Points on a hilly landscape, in no order, each with its height.
From any point a ball rolls to the lowest of the 2 points nearest to it. It stops when none of these is lower. Distance is the straight distance between rows; heights are no part of it.
J_781: 111	124	114	132	117	138	146	121	104	150	123	145	129	127	124	128	119	128	134	109  height 450
J_450: 108	129	129	118	111	121	141	132	134	116	130	142	130	108	119	131	134	122	110	133  height 402
J_262: 121	129	102	124	127	153	111	119	160	117	110	123	108	109	117	133	113	120	111	106  height 326
J_562: 122	114	119	105	114	159	106	139	144	101	112	134	130	130	144	117	94	145	94	125  height 195
J_73: 127	159	127	146	140	92	125	105	138	127	131	143	100	136	127	134	168	135	152	133  height 276
J_183: 142	96	155	84	111	122	114	135	120	93	148	93	130	139	175	159	107	122	102	136  height 227
J_738: 128	143	164	129	134	138	104	126	104	119	128	104	125	137	139	107	114	135	100	122  height 164
J_124: 142	146	120	158	145	108	144	150	137	152	149	174	120	122	98	144	157	136	167	133  height 171
J_621: 105	100	103	120	102	133	134	137	160	110	129	120	121	95	114	157	121	116	127	126  height 117
J_209: 119	88	145	91	125	124	81	123	151	121	109	114	145	145	159	148	107	151	98	116  height 180
J_953: 119	155	95	150	137	141	130	111	160	144	115	122	111	113	91	126	136	122	156	123  height 170
J_880: 136	134	106	161	147	105	137	126	138	146	131	162	123	131	102	141	150	146	181	131  height 125
J_216: 140	145	137	168	130	116	157	150	96	143	152	164	131	130	126	138	147	140	154	153  height 527
J_374: 126	130	120	130	147	68	120	126	149	129	138	138	137	103	113	142	150	119	131	152  height 126
J_297: 126	151	108	145	133	139	136	124	154	139	114	145	94	112	84	120	154	125	181	127  height 225
J_737: 133	126	144	170	131	133	161	150	103	131	119	146	119	132	89	131	136	145	146	150  height 793
J_654: 110	133	118	129	128	132	103	108	142	111	112	123	113	129	144	140	118	126	101	113  height 354
J_155: 124	99	98	86	112	127	124	133	179	92	134	138	134	107	143	144	119	120	143	119  height 137
J_477: 151	120	150	100	122	110	126	142	104	110	139	126	138	122	129	121	118	144	90	150  height 151
J_153: 127	143	129	156	129	105	138	133	91	141	143	145	124	133	127	138	134	141	140	149  height 478
J_740: 148	131	146	119	124	105	132	138	75	130	122	126	132	131	124	116	127	145	96	151  height 229
J_28: 121	143	119	139	163	95	109	99	143	137	131	123	124	135	115	115	127	134	159	105  height 546
J_860: 120	116	141	128	124	181	133	138	120	137	116	116	158	140	141	97	97	120	95	110  height 168
J_527: 124	143	144	105	125	141	130	127	120	139	113	151	138	136	119	105	129	133	105	114  height 803
J_813: 103	113	119	116	96	166	159	140	126	127	133	131	127	120	116	106	129	117	118	133  height 444
J_726: 116	144	131	127	149	136	109	111	151	156	131	131	132	142	119	120	124	124	139	78  height 580
J_967: 126	110	127	163	122	152	155	145	89	114	106	118	137	130	133	85	112	116	108	126  height 733
J_877: 135	162	149	116	125	99	137	115	103	150	134	130	130	134	128	144	158	131	117	153  height 508
J_189: 120	142	133	159	139	99	126	125	137	119	138	153	94	116	110	136	171	134	155	144  height 320
J_165: 132	123	134	115	126	146	106	122	113	117	114	105	145	150	168	129	103	138	75	134  height 84
J_161: 111	109	134	95	125	166	92	126	183	123	109	117	128	130	124	123	114	132	105	102  height 176
J_18: 153	138	149	169	131	137	166	145	72	125	112	139	142	148	143	98	145	142	166	160  height 792
J_459: 132	117	122	161	124	134	157	144	95	120	111	140	124	119	119	120	118	125	116	133  height 747
J_802: 126	161	144	117	126	131	136	124	128	134	110	153	126	123	106	122	145	130	131	126  height 777
J_543: 140	127	133	184	135	155	164	158	107	133	111	164	115	130	108	126	143	131	152	154  height 817
J_295: 129	128	108	160	134	135	148	142	123	145	146	136	104	126	85	128	122	132	160	113  height 519
J_522: 148	140	142	169	138	156	164	137	82	119	110	124	136	156	143	83	132	135	154	134  height 750
J_252: 146	132	150	156	131	128	146	130	64	125	128	103	145	151	166	94	143	112	123	138  height 683
J_731: 130	100	148	73	131	119	82	121	181	99	142	100	131	158	169	140	136	141	120	124  height 209
J_918: 126	101	123	128	111	147	142	149	122	87	130	107	146	129	154	125	96	125	97	148  height 248
J_645: 147	114	146	97	122	129	96	126	108	122	119	94	139	145	168	139	108	142	79	155  height 124
J_908: 148	144	98	166	128	158	154	135	139	146	137	150	94	130	108	139	145	136	196	125  height 295
J_387: 112	130	102	120	120	96	115	109	126	124	129	128	134	128	152	143	122	144	114	137  height 434
J_267: 138	118	84	128	127	134	130	133	161	155	128	119	110	107	86	131	117	107	150	96  height 492
J_469: 150	129	136	88	123	116	96	118	89	143	127	96	127	127	157	146	128	123	92	162  height 177
J_816: 123	80	117	81	132	152	97	130	219	113	105	116	150	138	144	136	120	123	149	109  height 198
J_561: 137	138	103	168	140	139	151	151	150	157	145	159	113	113	86	146	152	121	160	142  height 214
J_30: 123	122	114	103	139	104	105	111	164	111	118	130	133	115	128	121	114	133	122	120  height 538
J_394: 126	146	121	148	128	138	143	121	125	146	136	126	119	140	96	129	128	137	159	111  height 504
J_602: 131	131	97	122	116	161	142	136	150	156	138	117	118	115	95	130	121	99	145	101  height 483
J_925: 130	129	154	88	129	139	112	132	144	123	137	123	146	142	128	114	118	143	87	122  height 129
J_644: 132	132	134	95	141	97	78	112	151	112	130	113	123	130	144	122	118	137	108	125  height 559
J_61: 111	129	108	106	131	115	113	121	173	110	117	118	148	101	120	135	123	116	129	125  height 522
J_211: 143	135	94	151	131	147	137	139	147	154	119	143	90	114	87	137	148	125	205	130  height 264
J_905: 118	114	157	84	128	148	95	134	168	134	124	132	151	140	136	118	114	139	98	108  height 153
J_493: 159	161	148	142	137	111	120	103	90	139	126	124	104	158	146	143	144	152	159	147  height 352
J_637: 106	103	98	132	122	106	136	143	165	120	144	134	131	90	112	151	140	114	132	139  height 105
J_916: 139	110	151	143	119	121	139	138	86	104	126	108	136	125	160	124	126	107	88	143  height 302
J_592: 118	141	128	134	119	133	132	118	94	130	140	118	138	141	167	122	115	123	104	134  height 393
J_420: 144	135	157	85	130	122	114	134	117	121	138	116	149	134	137	121	116	134	94	135  height 91
J_95: 133	161	157	146	123	131	160	125	91	138	132	143	138	139	137	128	145	112	119	145  height 608
J_536: 134	113	125	185	128	144	168	168	88	123	119	141	130	119	122	97	149	108	132	156  height 844
J_615: 101	139	133	149	121	101	127	127	134	119	128	135	115	108	116	139	149	131	130	141  height 364
J_289: 138	148	145	165	139	137	150	132	83	127	148	131	126	143	140	118	121	134	157	113  height 421
J_410: 146	142	136	126	138	80	121	103	131	133	147	115	101	131	122	146	161	125	109	135  height 458
J_936: 125	124	132	164	124	121	151	149	113	122	121	145	121	109	97	138	134	128	114	143  height 765
J_995: 104	82	129	85	123	147	90	132	177	115	113	121	159	128	147	150	98	136	129	105  height 156
J_721: 132	116	111	137	117	166	158	146	122	152	141	127	120	119	102	111	116	101	138	109  height 470
J_591: 111	101	95	105	107	149	132	127	167	123	126	119	137	102	130	167	106	106	125	111  height 128
J_3: 113	141	147	108	114	111	140	126	113	129	130	123	149	122	125	134	141	128	109	149  height 445
J_545: 141	174	146	148	127	143	157	125	100	142	118	152	140	138	126	139	146	132	139	133  height 668
J_405: 124	140	141	127	140	129	116	109	124	162	134	122	142	152	125	129	120	138	120	97  height 594
J_998: 113	128	124	133	118	143	133	115	108	143	120	124	141	131	146	127	114	123	108	114  height 426
J_129: 143	155	167	135	127	106	147	122	87	144	148	133	123	135	140	144	156	119	126	137  height 554
J_622: 127	95	143	132	117	148	146	137	105	93	123	91	140	135	162	108	111	113	93	138  height 272
J_903: 125	134	94	165	114	156	149	143	112	136	133	162	99	122	120	114	129	126	143	139  height 101
J_421: 164	151	154	161	139	115	162	146	80	141	154	142	137	155	144	126	142	141	145	148  height 584
J_529: 128	103	137	87	103	141	109	142	151	81	139	123	137	143	162	150	112	141	113	125  height 175
J_120: 111	111	117	139	107	169	172	147	101	140	121	136	125	117	115	105	129	108	134	127  height 457
J_357: 114	128	92	123	126	127	133	115	136	156	122	140	141	121	101	129	118	133	145	113  height 477
J_668: 128	94	123	99	97	173	121	152	140	86	118	135	140	121	143	124	96	131	118	130  height 174
J_359: 131	137	160	148	123	131	157	139	75	137	121	144	140	138	121	107	138	144	154	143  height 836
J_296: 124	101	114	88	99	150	126	149	152	86	139	133	146	121	151	142	104	128	130	136  height 157
J_385: 116	93	112	78	121	147	97	137	187	111	114	119	161	125	133	142	100	133	153	117  height 172
J_723: 124	123	104	164	118	141	141	163	110	138	131	167	110	100	105	122	126	126	149	153  height 72
J_478: 129	118	162	121	128	158	115	127	111	118	127	99	136	155	162	112	115	127	76	123  height 119
J_74: 115	127	104	137	138	88	134	140	170	127	143	146	127	91	102	143	152	116	136	147  height 88
J_184: 124	128	104	128	117	183	117	134	152	131	113	119	110	123	116	126	104	110	103	105  height 310
J_126: 126	116	124	107	116	88	109	112	113	112	132	117	129	115	159	156	122	135	103	141  height 467
J_528: 128	134	139	168	131	149	146	133	80	120	119	112	138	149	148	85	117	124	121	131  height 715
J_375: 119	136	130	149	121	143	156	119	104	153	130	144	130	149	119	137	128	138	161	107  height 475
J_910: 119	138	136	141	123	163	138	127	106	126	131	128	113	136	114	94	116	128	125	115  height 256
J_571: 121	103	148	143	116	111	149	139	91	112	132	104	122	121	129	127	120	125	95	132  height 333
J_538: 128	169	143	140	128	117	149	120	127	140	117	159	129	125	111	145	165	132	153	135  height 731
J_220: 116	131	96	108	117	122	140	131	150	155	121	145	144	102	96	130	137	118	145	125  height 496
J_847: 127	101	105	98	147	124	115	112	205	108	128	111	140	127	138	123	120	107	126	106  height 252
J_446: 116	142	106	136	143	122	120	101	175	135	99	122	115	118	101	129	144	113	146	112  height 114
J_266: 130	151	140	117	128	117	119	105	103	145	143	114	125	142	164	138	125	121	104	134  height 353
J_893: 121	130	120	127	129	170	120	134	131	131	130	128	114	133	120	103	106	130	109	107  height 290
J_921: 122	137	107	134	157	117	120	97	156	151	125	135	125	141	116	106	131	128	165	86  height 564
J_763: 114	131	102	164	152	89	126	128	147	144	134	149	121	110	98	130	148	132	175	131  height 87
J_689: 113	103	116	94	111	105	126	133	151	105	143	147	128	109	144	149	127	129	128	116  height 120
J_156: 127	79	104	83	139	140	115	121	226	103	114	114	144	123	147	125	121	102	153	116  height 226
J_743: 112	117	98	153	143	96	125	145	155	143	128	166	120	102	100	134	155	122	154	140  height 63
J_340: 122	103	127	83	141	122	100	118	197	107	131	104	137	147	157	132	124	129	110	112  height 228
J_364: 138	134	143	103	141	85	93	116	130	122	143	126	110	122	141	122	133	133	113	121  height 540
J_957: 114	113	109	119	150	123	109	101	185	128	92	114	120	116	111	122	134	110	128	108  height 158
J_107: 160	150	163	135	137	118	134	123	74	137	119	122	119	145	130	119	130	142	115	142  height 317
J_492: 146	123	122	183	127	160	176	163	93	129	108	156	125	127	130	103	146	126	153	152  height 833
J_299: 152	169	129	153	143	91	123	116	96	146	139	140	119	144	128	146	139	155	150	144  height 414
J_163: 134	131	140	149	125	115	136	118	106	119	134	110	110	139	130	139	127	132	89	125  height 372
J_467: 118	126	116	126	148	73	120	102	161	123	130	118	138	108	126	136	144	121	134	136  height 169
J_694: 117	143	158	142	127	143	126	134	100	116	124	110	118	135	117	102	126	128	107	127  height 206
J_833: 134	117	156	136	131	165	130	141	102	115	111	115	155	140	146	91	110	112	84	111  height 149
J_2: 138	148	148	143	142	110	127	116	100	136	157	127	119	142	119	120	124	143	148	110  height 471
J_133: 151	139	144	157	126	118	157	143	73	129	152	117	136	142	146	104	139	119	132	150  height 640
J_658: 116	125	111	149	121	116	128	151	138	136	130	172	110	96	98	134	147	129	151	148  height 37
J_623: 136	146	131	165	130	154	152	143	97	126	148	143	113	133	116	111	117	137	173	118  height 376
J_90: 115	148	121	143	156	83	124	88	158	125	123	127	121	123	126	128	163	109	156	136  height 217
J_6: 111	96	119	96	117	141	116	124	166	122	116	118	154	127	140	159	99	122	111	105  height 143
J_920: 132	122	126	116	122	152	129	143	117	95	116	125	141	125	138	100	96	132	95	139  height 221
J_180: 97	119	128	96	103	146	149	132	139	122	136	127	146	117	127	133	129	121	107	123  height 425
J_188: 159	151	150	103	139	96	97	94	92	156	131	101	108	145	129	136	144	136	126	139  height 253
J_371: 110	143	120	121	129	102	115	95	124	144	138	125	133	138	149	134	135	123	118	125  height 395
J_376: 111	127	87	102	125	132	120	127	172	128	118	130	139	90	108	129	126	113	141	127  height 511
J_42: 139	147	116	175	130	163	162	143	115	141	144	156	114	136	117	132	129	140	184	128  height 335
J_975: 131	101	137	80	115	111	91	120	158	96	140	111	136	147	179	151	115	138	127	127  height 193
J_502: 118	105	141	105	126	126	101	122	137	126	110	119	147	130	142	150	99	137	97	114  height 163
J_497: 152	166	147	124	143	111	111	98	96	151	128	115	113	147	151	139	137	130	137	132  height 299
J_190: 135	146	139	125	142	96	107	113	126	126	137	126	124	129	118	117	131	143	129	110  height 512
J_670: 148	140	135	149	131	97	130	115	97	127	158	113	101	137	126	138	143	138	107	145  height 417
J_212: 144	161	152	104	136	84	115	115	113	145	149	118	138	119	127	132	143	124	127	146  height 562
J_268: 152	138	140	90	128	102	91	100	91	151	141	91	114	129	148	143	143	122	112	155  height 213
J_121: 110	106	120	103	140	148	91	118	187	127	94	100	123	122	114	122	117	124	128	102  height 191
J_678: 136	119	99	143	133	131	140	146	140	153	136	139	110	105	78	137	120	128	141	116  height 505
J_958: 136	99	153	66	114	102	89	133	137	95	139	98	136	134	163	158	118	133	124	140  height 208
J_256: 121	126	160	126	141	150	113	125	116	157	127	109	151	158	136	127	110	135	97	101  height 607

Where does a ball stop that starts at each point below?
J_802 => J_877
J_644 => J_266
J_543 => J_528
J_561 => J_658
J_410 => J_296
J_678 => J_450
J_2 => J_446
J_295 => J_266
J_252 => J_165
J_493 => J_165
J_184 => J_165
